Each scene shows the same named points in several views. A view is turned or mirrored, shifted and resized as a whole, has a little noise and may leave points out.

Scene 1
View 1
til: [ 21 -17  16 -21   1  13  14  -3  -5 -14 -12 -21  47  -7  -3  32 -19 -19
  -2   3]
bez: [  4 -28  23 -15 -19  -3  23  -5  -5  -1 -26 -21  32 -16  24  38  17 -29
 -10  27]
Voro: [ 20 -25  19 -26  -8   6  17  -8  -9  -7 -14 -22  43 -18   6  39  -6 -25
  -8   9]
zev: [ 11   1   0 -36   1  -5  23 -10  14 -11 -15 -27  22 -36   7  44  -8 -21
 -11  22]
vimo: [ -5 -36  24  50 -36  16  14  15   8   1 -26  -8  65  60  14   9  -1  -4
   4  11]
lebad: [ -4   9  -6 -14   5  -3  20   4  24 -25 -28 -20  14 -18   9  27  -5 -24
   0  32]
gitug: [ -4 -34  27   8 -19   6  17  10  -3 -12 -34 -12  39  11  20  21  15 -31
   1  27]
tebe: [ -1  -6  -1  11 -24  -6  24  -5  25   6 -16 -20  36   2  17  37  -5  -1
  -9  24]
tof: [ 37   0   5 -81  18  -2  19 -26  -6 -15  -1 -36  24 -76  -5  60 -20 -27
 -16   6]
buna: [ 24 -33  21  13 -29  16  14  -8  -3  10  -1 -20  75  26   1  35 -21   4
  -8  -9]
mubu: [ 17 -31  26 -42 -14  -2  21 -15 -17  -2 -21 -25  31 -41  19  49  16 -34
 -16  22]
Dum: [ 10 -18  12  -1  -8  12  15   3   3 -13 -19 -17  46   8   1  24 -13 -16
   1  10]
Bul: [-28  11 -10  30  -6  -2  19  24  42 -27 -41 -11  13  21  16   6   0 -17
  11  42]
Buk: [-13   5  -8  42   2  18   7  32  34 -38 -31  -6  38  50  -6  -8 -26 -11
  21  16]
View 2
Buk: [-28 -16  21 -27  26  10   2  19  -7  69  -5  10   5  20 -42  -5 -15  -5
  37  -7]
buna: [-18   2 -15 -23  22  -5   5 -12   8  41  24  25  -1  10   0  23  -4 -23
  14 -14]
tebe: [-15  -3   4 -25  28  -2  -5  -5  -7  17  15  18   8  -6 -29   2  -4 -16
  10   1]
vimo: [-48   4  -1 -19  21  -2  17  -7  12  62  14  25  19   7 -21   5  -4 -16
  29  -5]
til: [ -5 -20   4 -10  21  -7  -9  -5   0  21   8  18 -19  12   0  16 -12 -17
  18  -4]
gitug: [-35 -12  13   0  16 -10   3 -12   6  25   6  21   4  -1 -14   2  -8 -14
  28  11]
Dum: [-15 -15   6 -13  22  -6  -4  -3   0  30   8  18  -7   9 -10  10 -10 -15
  21  -1]
tof: [ 27 -34  10  -1  22 -15 -30 -12 -11 -31   6  15 -40   3   9  20 -14 -19
   4   8]
Bul: [-27 -17  28 -20  29   4  -5  12 -12  34  -5  10  11   0 -53 -15 -11  -4
  30  10]
lebad: [ -5 -25  23 -13  25  -3 -16   4 -14   7  -1  10  -9   0 -30  -3 -14  -8
  19  10]
bez: [-21 -14  10   0  18 -13  -5 -17   2   0   9  21  -2  -7  -9   4  -7 -17
  17  14]
mubu: [ -7 -20   8   5  17 -18 -11 -22   2 -15  11  21 -15  -6   4  11  -7 -19
  12  16]
Voro: [ -7 -17   4  -5  19 -11  -9 -13   0   9   9  19 -16   4   2  15 -10 -18
  15   2]
zev: [  7 -26  15  -9  24  -9 -21  -5 -13 -12   6  13 -18  -3 -14   6 -12 -15
   9  11]
View 3
mubu: [-21   5  16   1 -24  22 -32 -18   0  11  12  -6  19  19  -1  -1  -6   6
  -5  29]
tof: [ -7   1  29  27 -34  27 -12   4 -13   7  28 -20  28  18  14  13  15   2
  -2  54]
Voro: [-13  -3  16  -3 -10  16 -23 -14  -6   0   6  -4  13   5  11  -1   7   6
   1  21]
bez: [-21   3   5  -8 -18  18 -28 -21   0   4  -4  -3  14  12   6  -3 -12  13
  -1  13]
Bul: [-16  -1 -21  -3  -9  11   2 -12 -10 -13 -52 -15   2  -1  31  -2 -18  32
   6  -8]
zev: [-11  -1   9  10 -28  22 -10  -3 -10   0   0 -12  21  11  18   8  -1  13
   1  25]
tebe: [-12  -6  -2 -13 -22  17 -12 -10  -5 -11 -14   9  17   0  23   6  -6  18
   8  -5]
gitug: [-21   0   0 -15  -1  10 -26 -27  -1   0 -20  -4   3   4   8 -11 -10  15
   0   2]
vimo: [-16 -12  -4 -38  17   0 -24 -29  -2 -17 -28  17  -5 -14  19 -14  -2  16
  10 -27]
buna: [ -6 -15  16 -28   5   7 -25 -17  -6 -15   6  20   9 -13  18  -3  18   5
  10  -7]
Buk: [ -7 -10 -12  -9  17  -1   4 -12 -16 -23 -51 -13 -11 -16  38  -9   4  26
  11 -11]
lebad: [-13   2  -3  10 -20  18  -4  -5 -11  -4 -24 -20  12   8  24   4  -9  21
   2  17]
til: [ -8  -6  17  -2  -3  12 -17 -11 -10  -5   2  -7  10   0  17  -1  13   7
   3  20]
Dum: [-11  -7   8  -9   1  10 -16 -15  -9  -9 -10  -2   6  -2  19  -4   6  12
   4   7]
View 4
til: [  9 -13  15  -8   8  11   4  10 -15 -19 -17  -9  16  27  12 -44   5   3
   3   9]
vimo: [ 43 -36  20 -53  11  12  36 -64 -31   3 -10  15  11  25  24 -25  25 -10
 -27  19]
tebe: [  5 -22 -12  -9  25  21  28 -31 -32  -6 -35  -3   9  17  11 -38  -7   6
 -28  -7]
tof: [-37  11 -10  31  17   7 -19  61  -5 -31 -27 -28  17  22   0 -59 -22  23
  23  -7]
gitug: [  9 -27   0 -34   7  -9  19 -33 -17  -4   6 -18  13  19  10 -29   3   1
 -23   6]
lebad: [  4 -25 -12  19   6  11  15  -5 -23 -21 -13 -36  11  20  -6 -38 -13   5
 -39  -8]
buna: [ 22 -14  21 -39  24  22  19 -22 -24  -5 -33  28  15  28  28 -41  18  -1
  10  17]
bez: [-15 -14 -12 -25  18 -11  11 -15 -14  -4  -2 -21  14  18   9 -35 -10  11
 -10  -5]
Voro: [ -3 -12   1  -9  11   3   4   6 -14 -16 -13 -14  15  22   9 -42  -2   8
   0   2]
zev: [-14 -10 -14  15  17  11   6  14 -18 -20 -25 -25  13  19   1 -47 -17  13
 -12  -8]
Bul: [ 33 -47  -6  11  -1  17  37 -45 -33 -15  -9 -34   6  19  -7 -29  -6  -8
 -72  -3]
Buk: [ 63 -50  25   6 -12  33  37 -42 -31 -20 -10 -16   9  30   1 -31  20 -20
 -60  16]
Dum: [ 17 -21  12 -14   9  12  14 -11 -19 -13 -15  -7  14  25  11 -39   7  -1
 -12  10]
View 5
tebe: [ -8  18 -56   2  23 -19   3   5  -7  12  -9  -3  -9 -20 -12  -3  -1 -12
 -20 -26]
mubu: [-19   8 -37   6   7  -8 -45  18 -15  12  10 -40  -4 -13 -75 -36  32  -2
 -26 -43]
til: [ 12 -11 -16   2  -2 -15 -26   7  -7   4  12 -30 -14 -15 -26 -13  23 -31
 -38 -39]
gitug: [  9  26 -29 -14  -4  -2 -22   3   8  32   9 -24 -17 -35 -29   7  11  18
 -19 -25]
Buk: [ 40   9  12 -30   6  -7  20 -14   7  33  -7  16 -19 -37  43  34  -6 -17
 -20 -25]
tof: [-26 -32  -7  16  24 -17 -42  20 -48 -11   1 -36  10   8 -75 -67  51 -55
 -35 -64]
bez: [-12  19 -40  -4   8  -6 -29  10  -7  23   4 -29  -8 -23 -52 -17  18   9
 -19 -34]
vimo: [ 36  30 -51 -11 -15 -16  -1  -6  36  21  15 -16 -35 -39  19  43 -15  11
 -31  -6]
lebad: [-10   7  -2 -17  29  -4  -6   4 -29  27 -16   3   2 -21 -26 -19  20 -15
 -12 -43]
buna: [ 22   0 -54  13 -13 -27 -18   5  18  -7  23 -37 -28 -16  -7  11   6 -25
 -45 -22]
Bul: [  5  29  -3 -32  28   0  20  -6 -13  44 -22  24  -5 -39   9  13  -1   4
  -3 -30]
Dum: [ 14   2 -23  -5   1 -14 -15   2   1  12   7 -21 -15 -21 -13   1  13 -18
 -31 -31]
zev: [-19  -4 -21   1  27 -12 -18  14 -32   8  -7 -15   2 -10 -44 -34  25 -29
 -23 -46]
View 6
gitug: [ -5 -16  20  -6  18 -26  -2 -22  19  -6 -15 -12 -13  10  -5 -16  -6  12
 -17 -14]
Buk: [  8 -23   6  17  23 -34  -5   7  56  -1  -4 -46  -8  24  28 -29 -10   9
  -9 -14]
vimo: [ -5 -32  31  -7  16 -42  -2  -7  56 -25 -17 -25 -23  27  -3 -15   1  -4
 -11 -10]
Dum: [ -8 -17  10   5  20 -18  -5 -14  31   0  -2  -6 -11  14   9  -4  -5   9
  -6   1]
tebe: [ -3  -8  -2 -12  14 -24 -21 -17  32   0 -20  -7 -21  17  16  -7   0   4
 -14  11]
zev: [ -7   2 -12   1  20  -4 -16 -24   8  19  -5   8  -8   5  19   1  -6  18
 -10  11]
bez: [ -9  -7   9 -11  17 -16 -10 -31   7   3 -16   5 -13   4  -4  -6  -4  15
 -16  -2]
til: [-10 -13   6   8  21 -11  -3 -17  24   6   3   3  -8  11  10   2  -5  13
  -6   4]
mubu: [-14  -3   7  -8  19  -5  -7 -37  -5  10  -8  22 -10  -1  -6   5  -3  19
 -14   5]
buna: [-17 -26  19  -1  16 -22  -2 -12  49 -16  -1   6 -21  24   2  13   5  -6
   1  12]
Voro: [-14 -11   8   2  20  -9  -4 -25  15   5   1  11 -10   7   3   6  -4  13
  -7   5]
Bul: [ 14  -5 -10   0  21 -29 -22  -6  31  10 -22 -41 -10  14  31 -36 -12  17
 -20 -11]
tof: [-17   6 -18  12  22  17 -10 -32  -8  33  13  35   0  -3  19  20  -6  25
  -2  22]

In a view up to two points have been moved. Name them for each view, in the order of its rows, or write -.
view 1 | -
view 2 | tof, zev
view 3 | -
view 4 | Voro
view 5 | buna
view 6 | til, Bul
